Points on a hilly landscape, in no order, each with its height.
From any point a ball rolls to the lowest of the 2 points nearest to it. It stops when none of these is lower. Distance is the straight distance between rows; heights are no part of it.
Z784 (h 665): [120 120 102 167 111 125 105  85 110 123 136  99 130 120 131 181 105 123
 117 123 157 140 162 138 133 207  49 129 137 150 127 144 180 139 171 185
 164 154  58 108 130 140 170 102 156  92 104 131 173 126 101]
Z978 (h 391): [169 151 136  98 106 158 206 167 111 126 126 156 121 137 134  47 155 119
 116 124 107 117 111  93 158  80 119 139 170 115 153 166 113  92  78 121
 133 143 146  88 177 109 115 163 108 169 156  73 141 167 148]
Z431 (h 354): [ 99 137 130 180 114 114 128 127 166 142  93 109 147 132 135 148  89 119
 113 134 155 134 114 110 100  92 125 140 102 144 108 138  88 167 154 108
  92 149 154 139 142 100 108 121  76 228 126 107 118 155 112]
Z266 (h 325): [126 129 159 129 128 126 144 162  98 107 100 133 125 120 142 106 112 160
  94 113 141 154 174  61 157 150 173 126  96 116 103 176 148  89  84  76
 118 136 119  77 116 137  64 137 166 104 120 191 102 136 131]
Z539 (h 483): [149 102 122 128 118 134 103 134 184 151 132 131 109 129 125 146 182 115
 154 146 124 107  92 127 111  79 124 120  99 124 100 136 106 144 155 106
  89 101 181 151 167 134 119 120  91 199 101 124 113 124 128]
Z461 (h 420): [187 168 111 146 122 149 174 146 119 147 141 168 122 147 125  58 145  85
 102 162 129 141 116 114 120  81 110 162 181 129 129 156 113 138  94 141
 133 136 112  97 170 110 121 130 102 174 143  89 164 151 127]
Z479 (h 403): [167 120 128 122 163 107  83 110 158 152 180 151 110 132 114 188 173 111
 155 164  84 173 148 146 103 103 144 103 122 129 141 124 111 150 153 141
 122  96 144 177 102 138  79 108 128  74 114 151 109  87 133]
Z367 (h 608): [184 118  99 168 134 159  73 146  85 127 134 130 140 115  62 112  78 138
 212 134  99 189 139 129 162 139 133 122 144 165 128 135 203 110 141 116
 149 118 146 167 103 169 131 132 152  76 146 121 118 108 154]
Z968 (h 89): [140  78 174 161 128 152  84 143 124 120 120  98 103  74 110 157 170 105
 123 126 166 101 124 141 168 154 112  82  83  99 132 103 163 127 130  76
 101 134 182 178 178 189 167 116 153 110 121 169  42  97 110]
Z161 (h 657): [118 126 123 153 123 116 110  84 134 135 118  95 163 140 124 152  92 117
 106 123 143 135 154 158 116 152  73 134 115 162 118 134 145 166 162 170
 147 161 110 131 112 113 168 109 112 156 121 100 174 144 123]
Z101 (h 571): [148 149 110 103 160 109 125  73 123  79 124 114 160  38 124 148 158  96
 102 155 115 138 147 146 102 102 136 129  57  81 142 129  91 115 116 171
 121 106 125 156 103 138 122 149 115  86 130 144  89 116  84]
Z566 (h 401): [160  85 153 159 131 123 100 135 127 155 149 153 108 182  70 192 194 139
 136 142  85 158 138 190 158 112 103  80 131 161 102 122 144 154 153 142
 177 129 153 144 120 132 145 139 106  81 119 146 156  76 143]
Z569 (h 517): [127 146  92  46 134 130 171 128 171 128 159 112 119 127 142  81 150 125
 178 129  63 105  73 128 136 104 115 112 128 151 118 113 124 123 121 158
 157  48 125 106 127 103 110  98 108 143 117 127 152 126 166]
Z507 (h 331): [ 98 125 205 165 121 125 152 131 154 157 103 122 129 182 134 160 130 143
  95 124 150 103 111 110 123  92 129 135 123 138 121 111  75 177 140 112
  94 191 180 100 172 110 105 124  83 182 137 101 117 150 126]
Z778 (h 613): [168 157 120 169 120 145  98 143 119 144 149  88 133  96 141 148  72 112
 139 145 140 151 161 112 134 186  87 122 142 160 119  99 197 116 148  96
 148 130  96 148 153 187 143  58 168 142 109  99 115 120 124]
Z498 (h 211): [ 99 130 112  94 166 127 179 157  92  84  54 118 177  65 151 127  81 107
  94 123 140 131  83 140 111  80 183 124  72  76 129 124  33 134  81 129
 113 115 120 143 110 123  75 183 109 157 177  85 138  93  83]
Z251 (h 559): [108  73 142 151  93 138 106 115 122 114 139 150 127 146 135 175 153 153
 111 133 163 129 167 128 155 197 114 138 201 128 135  88 179 137 137 125
 148 118  78 101 129 145 158 115 200  33  95 116 135 110 101]
Z985 (h 565): [201 110 129  97 140 171 117 141 118 124 130 112 132  38 104 101 148  75
 146 135 141 113 132 103 146 122 128 114 102  67 161 112 143 106 106 113
 111 105 163 181 160 199 143 147 145  97 143 108  35 132  87]
Z907 (h 359): [142 153 102  56 123 141 197 144 136 117  99 172 111 144 158  65 136 121
 116  96 104  99  89 105 148  68 158 146 162 119 156 103  79 111  83 117
 138 142 135 102 164 115  97 166 115 126 189  41 154 142 160]
Z11 (h 396): [121  93  96 112 111 132 125 120 123 127 145 174 122 124 110 102 200 130
 119 127 140 155 117 156 148  94 118 116  70 128 108 159 155 100 133 145
 149  75 134  73 102 117 134 162 116 132 106 197 146 101 132]
Z44 (h 328): [117 147 108  32 144 170 173 137 126 113  62 124 140 148 164  79  91 152
 120  90 111  82  73 114 151  72 137 123 156 136 145 104  57 132 104 148
 139 161 161 153 154 122 104 156  98 142 204  50 176 138 179]
Z981 (h 218): [151 112  93 131 115 152 136 127  99 115 133 116 117  72 116 127 184 104
 101  92 206  83 139 162 125 140  91 136  65  40 124 134 137 126 127 145
 130 119 154 146 179 207 225 147 122 119 128 112  74 139  15]
Z540 (h 271): [ 97 188 123  40 174 146 195  78 139  93  80  97 119 103 177  99 109 117
 106 137  85  84  91 116  76  49 139 138 120 115 146 108  29 127 114 169
  98 143 159 161 130  96 103 134 113 125 191 125 137 147 164]
Z862 (h 594): [136  96 103  92 125 140 101 114 119 125 151 163 133 149  94 138 158 148
 179  88  86 139 135 147 130 122 146 117 136 152 148 119 135 137 157 160
 152  93 140 140  75 102 135 151 121  73 105 151 137  92 170]
Z805 (h 355): [127  89  98 101  84 136 114 122  94 108 117 157 139  64 114  86 136 126
 142 101 176 125 128 132 155 141 113 126 118  67 128 148 175  68 119 139
 129  99 110  93 106 156 150 167 161 115 123 100 134 129  71]
Z560 (h 535): [107  83  99 157 127 106  61 112 163 140 142 128  97 159 132 221 125 175
 181 124 153 123 188  95 112 220 164 114 181 145 122 120 140 139 157 104
  76 128 112 168  83 137  88  98 184  81  88 142 129 128 142]
Z389 (h 305): [103 115 201 140 116 124 136 127 152 147 120 114 122 153 140 152 128 142
 103 113 175  59 131 119 105 131 118 135 123  88 130  86 102 151 133  95
 104 169 137 127 169 135 172 121 116 161 137  87  99 155 109]
Z117 (h 469): [159 144  89 132  74 117 176 143 157 164 174 167 129 163 143  79 181  96
 136 150 106 124  73 147 154  83 119 144 150 111  99 141 150 125 118 131
 144  59  83  79 156 109 130 113 101 183 143  99 169 105 119]
Z35 (h 88): [124 176 102 165 126 113 134  96 114 128 109 160 127 153 139  88  67 131
 104 139 151 155 149  96 123 120 135 162 181 147 127 182 124 134 122 154
 131 218  75 112 115  88 112 145 123 171 164 103 164 179 130]
Z600 (h 175): [112 121 118  70 156 120 167 148  91  78  79 135 161  72 132 111 131 113
  71 141 142 134 135 111 124  82 174 101  73  53 127 151  53  95  75 126
 123 140 116 118 107 125 100 205 111 111 170 133 130 117  77]
Z920 (h 375): [100 122 102 137 118  99 122 116 106  93 172 125 107 117 137  88 159 121
 112 119 162 144 145 138 162 117 109 132  94 126 132 182 184  71 114 133
 125  87 119  55 124 126 149 151 159 134 103 212 142 132 105]
Z906 (h 337): [143 118 170 182  93 139 130 179 156 187 122 177 128 181 112 164 133 141
 126 142 117 146 110 153 115  92 149 163 156 162 117  78 116 168 148 101
 135 158 127 136 148 129 109 118  89 157 119  74 138 122 129]
Z573 (h 561): [104 120 146 136 159 105  95 102 139  91 134 124 135  40 159 187 140 116
 108 158 136 121 147 140 109 145 149 129  58  89 135 132 121 110 127 128
 113 125 135 153 122 148 102 116 159  90  93 186  76 118  84]
Z280 (h 137): [162 107 171 171 124 158  97 143 126 146 107  95 124  91  89 142 141 102
 126 143 140 131 149 114 157 145  99  84  73 134 150 120 154 135 154 101
  89 149 175 202 163 177 144 136 121 147 125  99  60 116 107]
Z803 (h 310): [143 159  88 142 122 136 139 147 148 156 141 195 135 173 116 128 125 127
 142 115 117 147  91 131  95  79 172 172 171 157 123 103  76 165 139 135
 112 140 132 130 138 122  87 120  87 164 141  88 153 107 147]
Z960 (h 548): [106  74 107 180  90 120  62 107 146 139 163 133  87 148 144 194 130 161
 144 130 169 135 187 118 134 188 121 147 177 135 120 130 178 141 150 109
 119 158  90 125 119 140 142 115 188  70 104 143 148 134 121]
Z826 (h 629): [152  79  88 165  49 160  79 132 120 147 137 192 118 120 102 100 139 149
 170  93 166 142 152 110 148 133 161 149 157 125 102 175 195  79 142  94
 117 124 140  98  93 152 113 166 151 118 144 132 127 136 125]
Z418 (h 221): [129 145 127  95 153  97 141 100  83  78 105 130 140 142 151  97  95 154
 102 129 102 155 177  96 135 157 174 144 147 129 146 146 114 111 108 160
 142 177  94  81  64  81  89 170 148  32 141 167 143 141 159]
Z905 (h 242): [119 159  82 101 151 117 179  93 166 111 120 136 146 152 180  95 134  94
 133 161 109 133  68 129  98  70 118 149 118 150 117 140  48 150 117 162
 131 116 108 128 146 107 110 121  85 183 139 115 198 129 147]
Z269 (h 125): [157 120 146 139 145 173 125 140  60 143  86  58 159  73  99 116  95 105
  85 122 138 121 135 111 146 165  91 109  61  96 144 141 137 134 144 109
 119 144 168 203 157 170 190 127 113 148 159  93  66 131  91]
Z370 (h 360): [152 137 132 195 118 135 130 165 140 163 164 194 124 215 103 156 135 137
 120 145 142 176 134 179  98 106 166 159 157 142  94 124 124 166 143 123
 152 128 105 132 118 133 107 130 119 122 113 126 166  85 122]
Z948 (h 442): [114 139 128 115 153 114  84 117 172 116 127  87 111  61 167 191 128  95
 155 173 116  76 113 139  88 163 110 105 135 110 130  95 130 125 152 119
  89 112 132 214 102 165 112  81 156 134 119 144  77 132 102]
Z737 (h 382): [138 141 114 190 163 126 121 171 119 140 149 177 172 181  98 153  85 143
 109 144 112 190 122 167 109 120 193 179 106 161 110 115 111 168 146 112
 164 102  83 145 106 128  93 113 141 110 116 170 172  65 140]
Z755 (h 456): [146 127 154 169  97 143 103 151 125 158 148 127  83 187 111 136 115 158
 180 102 134 141 167  80 150 159 109 102 199 171 130 120 201 113 146  91
 131 155 137 125 119 138 127 113 160 109 116 115 113 158 164]
Z301 (h 588): [ 77 127  85 133 104  83 134 102 178 116 171  83  96 127 167 142 195 113
 151 131 148 121 110 149 125 121 107 125 113 100 101 163 147 110 143 136
 129 113 120  80 124 107 150 119 124 174  82 193 156 142 114]
Z953 (h 648): [118 135 102 113 115 116  75  98 165 165 146  99 139 146 113 180 110 134
 167 120 122 128 110 152 103 137  84  99 139 151 109 119 136 145 176 154
 151 131 123 173 105 121 149 108  94 170 101  96 154 115 134]
Z75 (h 474): [130 131 143 181  78 144 107 138 155 151 156 153  68 184 149 128 137 147
 174  99 157 123 178  88 115 139 148 136 207 124 155 148 176 112 129 103
 114 173 130  92 123 118 105 147 140 133 125 112 100 195 123]
Z996 (h 566): [132 138 162 114 102 147 156  98 111 144 143  84 129 175 129  76 129 106
  96 102 130 115 150 121 135 120  82 128 169 142 149 139 160 120 121 162
 151 154 132  96 149  97 183 141 102 157 140  90 155 187 154]
Z331 (h 274): [117 139 195 104 110 142 149  98 133 148  87  95 136 161 123 118  92 158
 100 107 141  69 152 112  75 123 123 138 143 105 154  99  84 154 125 141
 115 197 177 147 158  99 160 127 117 145 182  70  97 172 149]
Z340 (h 417): [118 139 185 180 162  86 163 164 161 147 186 137  83 169 152 168 189 123
 101 185 127 112 132 147 138 102 128  95 115 133 126 116  79 182 130  91
 121 126 124 100 173 123  89  90 113 164 106 148 121 112 127]
Z282 (h 460): [160 103 114 144 128 121 135 144 189 164 155 121  97 170 132 147 235 123
 138 170 108 121 102 151 141 103  91  91 105 138  98 160  87 162 139 147
 125  99 147 123 177 103 128 119  64 188  97 146 151 121 132]
Z836 (h 150): [103 128 182 117 137 139 185 168 132 137  30  76 146 168 129 119  68 135
  75 110 156  75 131  89 120  99 142 145  95  88 134 126  52 159  85  96
 104 169 190 121 145 104 126 152 106 169 181 108  80 135 109]
Z967 (h 224): [103 105 135 112 157 158 120 166  72  99  49  72 185  51 105 116  61 123
  79 114 133 160 117 119 187 173  92 100  59 125 119 185 145 108 127 121
 139 128 126 138 114 153 162 149 122 148 128 131 133  97 122]
Z909 (h 332): [145  91 118 101 106 145 115 111 106 105 118 176 122  88 119 103 162 133
 128 103 136 144 156 118 151 111 160 145 126  88 143 119 141  81 115 142
 135 121 127  86 100 130 122 197 146  60 131 124 106 116 109]
Z111 (h 258): [121 115 137 108 138 139 166 129  60  92  69  90 176 102 102  97  85 130
  69  98 136 147 132 114 167 150  94 109  93 114 138 165 122 115 119 150
 157 161 100 111 122 110 169 178 140 123 148 129 157 129 121]
Z53 (h 461): [132 141 139 100 135 130 105 144 159 134 131 126 136  64 144 155 126 108
 158 149 106  69  60 128  76 130 141 113 120 124 126  81 134 133 150  96
  82  77 151 208 125 141 103  89 124 166 113 121  56 121 125]
Z867 (h 174): [121  98 125 172 115 140 121 117 126 121 136 100 110  91 120 145 170 100
  92 120 189 117 130 166 159 141  75 126  58  93 108 139 161 125 138 138
 121 132 146 136 186 185 211 125 111 145 103 153 107 128  67]
Z240 (h 339): [ 85  87 176 136 153 112 141 148 145 102 151  83 115 106 130 143 195 102
  97 145 144  60 112 164 155 144 113 102  75  74 134 124 114 133 114 110
 107 105 186 134 192 153 175 115 132 145 101 194  69 133 118]
Z587 (h 577): [171 128 128  99 133 148 122 101 110 105 124 126 138  45 124 147 190 101
 109 145 144  99 144 153 127 118 120 126  76  45 156  86 118 126 108 153
 124  90 144 174 134 158 165 134 153  71 134 120  51 120  68]
Z283 (h 301): [125 167 197 138 119 130 173 183  84 134  73 137 130 154 138  98  91 188
  79 111 118 154 146  68 163 145 186 132 110 145 128 141 121 131  91  94
 128 162 145  85 106 116  69 140 150 100 127 141 130 115 157]
Z610 (h 199): [ 83 121 161  60 134 148 182 154 110 120  33  46 149 156 130 100  74 128
  68  78 127  76 127  84 132  97 115 100 109  88 168 162  49 122  78 133
 119 174 158 121 153  80 156 177  99 136 198 140 106 139 132]
Z54 (h 537): [103 166  97  70 141 130 152 125 147 132 132 146  88 157 144  80 114 164
 171  84  81 122  84 120 138 109 131 123 174 167 135  94 116 138 143 144
 145 104 144  94 125  96 104  97 109 154 141 110 195 153 202]
Z166 (h 550): [154 138 130 119 150 131 112 144 103 114 105 115 150  45 111 102 103 124
 114 138 130 130 132  91 133 139 131 112 100 104 135 119 136 100 111 109
 116 110 137 159 138 163 117 143 135 119 126 111  94 128 105]
Z823 (h 439): [171  95 160 189 121 145  81 143 105 184 186 147  78 205 105 183 145 134
 178 121 135 155 173 152 144 155  86  89 199 158 130 152 182 137 136 104
 163 149 135 126 108 170 134 124 156  75 123 120 140 129 154]
Z437 (h 299): [105 155 131  27 141 143 158  88 141 118  48  98 125 148 163 103 108 145
 111  75 112  80  83 106 106  77 123 123 136 125 161 112  30 130 103 170
  91 164 203 141 154 106 122 160 112 126 201  88 130 150 160]
Z89 (h 264): [152 115 127  97 126 141 179 115 111 116 158  89 132 104 128  91 201 105
  98 128 165  80 143 157 147 116  83 131  79  18 148 139 119 110  68 143
 118  82 151 128 186 164 240 144 133 118 136 137  77 142  56]
Z951 (h 186): [134 144  96 106 142 117 124  95  81  84 115 136 147 116 123  82  71 139
 147 102 110 152 170  98 123 153 145 133 166 130 134 134 133  97 110 146
 130 175  83 125  89  93 134 146 136  84 149 115 152 168 150]
Z129 (h 638): [155 146 114 144  88 109  84 100 160 182 181 112 140 164 114 150 119 124
 182 124 117 120 129 152 125 148  85 114 186 127 118 107 165 165 150 139
 147 148 107 155 121 139 179  92 119 146 130  51 137 138 112]
Z889 (h 398): [102 161 107 160 157 117 128 144 144 139 121 154 178 145 147 138  42 148
 135 134 129 184 106 145  85 124 191 174 137 170 115 113 100 163 147 115
 129 129  74 127 125 107  82  96 128 161 124 122 164  84 137]
Z380 (h 142): [143 168 109 164 126 112 138 106  98 117 148 136 159 127  93  97  56 120
 114 129 119 164 154 114 124 136 116 149 166 162 136 141 137 129 138 172
 149 170  76 114 114  94 119 134 120 116 137 116 194 149 145]
Z295 (h 576): [138 151 183 162  99 142 164 123  94 162 119 126 149 175 102  99 140 109
 107 131 120 169 127 133 136 107  92 135 160 158 147 127 144 131 133 133
 170 183 137 119 146 109 174 155  90 152 138  72 154 136 136]
Z529 (h 590): [115 124 189 128 151 123 116 118  95 123 118  81 145 112 122 147  77 153
 112 142 105 122 144 105 143 184  86 103 125 173 146 124 167 135 140 127
 142 117 111 114 107 119 139  93 160  88 100 166 128 114 162]
Z58 (h 313): [175 107 175 118 109 164 144 122  68 127 105 187 142 114  86 110 166 113
 113 119 129 145 159 122 154  91 145 116 124 101 137 140 147 101  96 124
 157 139 140 118 122 129 145 204 113  90 149 109  98 120 100]
Z15 (h 597): [172 117 150 134 135 152  96 148  74 139 104 106 144 111  72  93  79 148
 150 113  96 153 132  93 172 147 110 101 155 186 127 125 200 100 148 109
 145 137 153 158 120 134 149 117 105 114 137 112 117 137 168]
Z74 (h 581): [ 84 117 142 109 148 118 138 119  92 108  95  99 173  90 156 153  76 161
  90 128 120 130 136 130 143 212 111 135 123 176 163 119 186 128 129 125
 154  85  66  82 115 115 135  93 199  75  98 169 167 114 137]
Z645 (h 438): [133 118 164 136 129 117 157 145 145 144 144 146 129 155 135 136 202 120
  82 175 111 116 100 170 149  82 112 113  78 133 132 106  90 153 139 116
 132 102 128 106 166 120 138 126  99 170 102 135 141 103 137]
Z728 (h 350): [131 122 105 150 127 108 106 141 101  86 127 136  93  87 140  97 119 147
 124 131 164 151 171 101 157 139 144 134  91 120 124 198 169  54  83  94
 112 126 125  68 122 122 103 139 179 130 123 208 129 137 108]
Z681 (h 536): [144 129 150 151 132 119 101 141 119 123 126 147 130 103 109 152  99 140
 123 151 103 143 162 116 115 146 167 137 118 127 143 110 142 123 144 110
 121 140 118 143 104 147  96 115 142  90 115 133 111 108 110]
Z777 (h 197): [108 165  72 120 160 117 189 128 118 107  92 132 142 172 162  66 104 116
  93 147 144 161  74 122 114  64 123 135 123 182 113 165  45 132 104 132
 132 152 119  80 153  89  93 137  87 201 155 119 189 153 146]
Z874 (h 507): [ 98 153  87 174 107  90 123 114 166 121 153 158  86 160 163 136 130 151
 116 130 158 128 176  87  78 146 207 172 137 119 113 155 122 119 139  98
  67 159  94  96 100 110  74 128 161 123  99 178 126 142 107]
Z442 (h 395): [ 80 160 180 165 164  68 140 138 179 121 189 108  85 123 170 187 156 113
  96 174 144  78 127 158 125 134 125  95 133 102 122  93  91 162 109 105
 120 149 106 124 159 130 118  76 147 157 100 157 102 131 110]
Z73 (h 563): [ 79 110  93  83 133  96 102  84 153 118 161 129 118 107 158 188 147 122
 165 131 116 143 128 185  89 171 130 131 108 139 104 144 141 116 168 148
 124  79 107 149  69 110 131 117 129 120 103 187 146  99 107]
Z959 (h 575): [ 76 102  51 118 102 109 117  96 185 110 170 144 111 106 162 157 169 108
 168 126 147 130 117 177 127 159 140 145  99 132  89 164 175 101 138 147
 134  72  76  92  96 129 148 117 147 145  86 193 165 108  97]
Z384 (h 377): [112 157 107 194 122 129 103 143 141 153  97 133 171 125 121 161  70 131
 129 139 127 163 109 145  99 127 152 177 107 160  92 116 120 167 163 118
 127 152 121 158 122 127 119  90 117 194 126  91 136 103 108]
Z572 (h 522): [101 141 113 180 121 106  92 136 172 134 128 132 107 120 147 172  95 163
 146 136 140 137 179  76  89 186 202 152 164 143 108 124 132 143 141  75
  77 169 100 151  98 123  74 100 164 113 112 138 115 134 133]
Z133 (h 614): [180 129  91 113 138 153 105 186 114 139 180 169 124 149 113  75 141 129
 191 115  83 140 106 146 133 117 156 142 186 143 110  94 177 115 113 102
 174  48 114 110  87 155 105 116 169  68 134 144 135 116 171]
Z574 (h 243): [ 99 170 110  65 191 116 185  92 123  83  95 127 157  90 184 104  98 104
 115 146 119 119  89 127  88  73 193 143 104 106 137 112  27 122 119 161
 115 129 115 144 115 113  74 161 117 119 178 107 141 112 119]
Z886 (h 570): [ 92 100 136 120  99 122 131 123 110 110 100 110 159 125 144 141  88 177
 108 116 161 132 169  77 155 212 118 150 171 132 136 107 179 104 129 121
 121 125  67 113 122 116 128 111 197  58 107 134 145 138 123]
Z274 (h 584): [110 138 106  59 156 122 115 107 145 114 112 131 109 126 117 152 145 160
 162 100  68 136  66 140 111 123 139 124 127 169 138 124 108 131 170 163
 122  88 149 147  87  91  92 126 103 104 116 179 137 115 171]
Z785 (h 279): [136 179  76 122 126 106 159 101 173 142 160 182 158 169 142 122 120 110
 130 157 122 143  76 156  82  79 151 177 128 142 131 117  65 167 130 164
 144 129  85 132 120  98  96 122 101 173 125  91 188  84 128]
Z490 (h 495): [161 131  87  97 109 132 162 128 168 150 167 121 111 150 143  72 193 102
 171 147  90  95  87 107 122  88 100 118 134 103 115 138 114 122 124 163
 133  82 139 112 146 116 134 122  86 184 131  87 153 157 149]
Z795 (h 492): [120 132 156 170 106 101 134 125 151 130 162 170  90 163 153 137 127 149
 104 120 167 106 170  93 107 148 173 165 165 112 150 108 127 121 113 108
 103 195  99 107 138 114 114 139 146 104 114 134 113 162 120]
Z113 (h 240): [101 134 197  77 129 145 180 100 119 134  70  55 114 185 124  86 112 130
  73  95 127  63 152 121 126 105 108 122 133 118 177 139  63 123  93 153
 105 182 180 117 182  88 175 157 115 116 175 113  97 184 167]
Z720 (h 277): [116 154 164 165 138 125 155 147  90 135  93 147 147 188 119 115  69 160
  71 126 107 164 130 133 134 135 153 147 121 177 116 129 126 152 116 105
 150 140 124  95 119 110 111 125 125 128 124 149 148 100 150]
Z993 (h 549): [106 133 118 166 135  98  98 108 155 106 144 142 115  87 143 175 136 124
 109 145 138 138 152 140  88 153 140 152  86 128 114 146 116 139 142 122
 120 129  80 128 123 136 107 102 152 121  88 169 138 117  87]
Z673 (h 306): [109 107 152 103 144 117 156 130 131  97 136  93 141  86 158 131 173 112
 105 145 159  43 125 179 131 138 106 127  68  28 139  93 111 110  82 114
 112  82 132 133 161 161 187 116 152 131 107 171  50 138  65]
Z821 (h 586): [163 155 172 151 138 144 126 124  91 158 149 108 131 144  88 101 109 116
 145 124  81 166 157 108 139 142  80 132 178 184 144 138 164 128 136 144
 168 157 141 152 133 123 171 111  99 121 135  77 128 151 146]
Z735 (h 601): [117 146 136 153 145 112 121 156 125 138 155  97 143 115 134 148  69 137
 130 154 120 154 148 114 121 186 121 142 136 188 136 114 176 124 136  84
 137 111  76 119 122 140 111  35 189 117  96 161 137 122 164]
Z643 (h 625): [144 130 111 156 108 121  66 121 165 152 160  92 113 112 122 159  85 110
 188 125 157 119 158 117 114 181  97 126 199 136 125  98 172 126 152 117
 116 137 119 166 122 160 143  68 158 149 122  67 105 151 126]
Z869 (h 619): [162  86 126 173  79 176  68 141  95 132 126 188 116 132  76 128 117 150
 174 120 120 176 157 116 142 157 151 139 161 148 114 139 205 107 124 105
 141 135 129 121  93 149 139 151 156  50 139 144 112 112 130]
Z786 (h 287): [137 107 148  78 127 127 165 115  78 128  83 123 169 110 105 100 126 138
  84  99 148 133 156 106 129 120 125 120 117  82 144 142 109 102  86 151
 134 154 136 111 132 113 168 202 127 112 142 114 107 156 115]
Z976 (h 384): [163 128 145 169 157 124 102 132 126 142 158 160 125 133  73 165 163 126
 112 172  94 179 144 171 115  89 125 112  96 152 114 128 125 157 138 138
 147 130 138 157 126 133 121 121 110 110 128 165 146  82 110]
Z177 (h 478): [138 129 137 106 120 146  91 148 169 164 134 139 137 103 120 155 150 136
 182 146  83 107  66 133 112 103 150 119 136 149 124  79 120 147 149  98
 115  94 186 177 129 137  92  95  99 175 126  85 107  81 142]
Z139 (h 639): [127 100  92 119  84 143  84 115 126 137 159 160  95 144 102 111 155 125
 202  94 147 127 128 109 139 139 108 128 160 145 120 143 208 111 146 127
 126 107 149  98  98 133 129 155 129 119 124 123 114 156 151]
Z584 (h 422): [147 121  85 123 158 105  84  90 166 122 156 126 102  60 135 203 168 112
 187 157 101 138 125 166  89 134 138  95 120 118 118 118 127 122 150 145
 104  89 139 210  78 142 100  90 129 106 124 147  83  92 106]
Z303 (h 134): [119  81 194 160 112 150 110 139 103 126 111 132 142 106 110 153 176 121
  90 126 151 119 136 167 181 138  97 103  78 110 128 115 152 117 140 127
 142 139 141 130 158 177 191 133 141 104 110 143  80 108  98]
Z103 (h 445): [168 140  92 138 123 151 167 179 131 127 149 179 125 159 128  56 165 120
 116 148 108 150  81 132 134  78 131 140 151 146  93 141 116 127 100 113
 142  74 119  88 171 116 101 122  89 157 122 107 180 122 164]
Z918 (h 180): [114 125 128  88 155 155 103 151  93 122  66  49 174  66 107  98  74 112
 115 116 140 122 103 119 155 158  78  91  73 102 130 145 148 123 155 133
 123 103 157 180 134 144 174 134 109 183 163 117 105 141 139]
Z196 (h 147): [101 169  74 133 116 107 141 102 118 112  89 133 139 167 159  94  55 124
 122 126 146 150  92 112  99  92 152 172 140 155 101 140  70 140 139 151
 117 180 118 132 110  86 111 149  93 192 142 104 184 162 148]
Z203 (h 628): [125 112  90  91 114 126 111 163 109 112 160 148 124 122 119  71 111 126
 199 105 114 129 104 116 152 144 140 125 172 133 124 107 174  96 124 108
 141  72 107 113  92 149 115 123 137 120 129 113 138 160 175]
Z550 (h 603): [177 120  89  97 118 141  96 131 124 143 190 178 123 166  88 132 161 119
 201 119  78 139 127 157 132 119 167 125 180 139 139 106 154 140 118 162
 182  56 107 110  68 128 111 147 140  40 115 121 131  97 152]
Z767 (h 553): [116 170 122 104 120 135 153 118 129 134 139 107 117 161 140  65  93 123
 149 100 126 115 134 112 121 121  98 118 185 152 135 121 147 105 127 142
 122 146 123  97 124 106 130  98 126 154 143 103 149 175 184]
Z464 (h 574): [ 71 132  98  84 171 115 144  98 164 102 142 141 113 142 166 157 136 129
 142 126  85 142  75 182  88 146 158 141 106 155 108 142 106 142 157 153
 141  80 121 122  79  87  81 131 101 140 100 200 162  94 147]
Z765 (h 368): [ 80 132 185 143 150  93 143 137 186 108 158  68 106  94 154 160 158 105
 119 144 136  42  88 154 121 158 103 109 110 113 140  96  96 149 120 104
  90 112 153 168 178 136 156  73 139 174 108 173  77 144 128]
Z505 (h 600): [ 70 121 126 114 121  92 151 127 164 109 157  97  95 130 174 122 181 133
 143 117 138  92 106 112 157 121 121 124 101 107 119 124 152  82 127 127
  94  82 162  84 139 124 125 130 135 175  85 211 107 163 125]
Z842 (h 250): [119 159 132 116 161  96 138 121  88 104  90 142 149 179 117 101  74 168
 105 117 102 167 130 122 128 135 165 151 140 185 149 147  88 149 124 164
 145 174 126 101 113  87  95 147 112  83 130 162 180 127 169]
Z391 (h 419): [149  67 148 128 145 120  63 143 127 174 175 162  95 183  90 206 163 137
 203 123 116 147 148 172 160 144 104  70 161 145 110 131 159 163 133 139
 156 120 157 157 106 166 130 120 140  75 128 121 140 100 167]

For each start below, name the point where the ball stops.
Z826: Z600
Z735: Z976
Z139: Z73
Z54: Z600
Z805: Z269
Z765: Z968
Z784: Z976
Z505: Z35
Z889: Z836
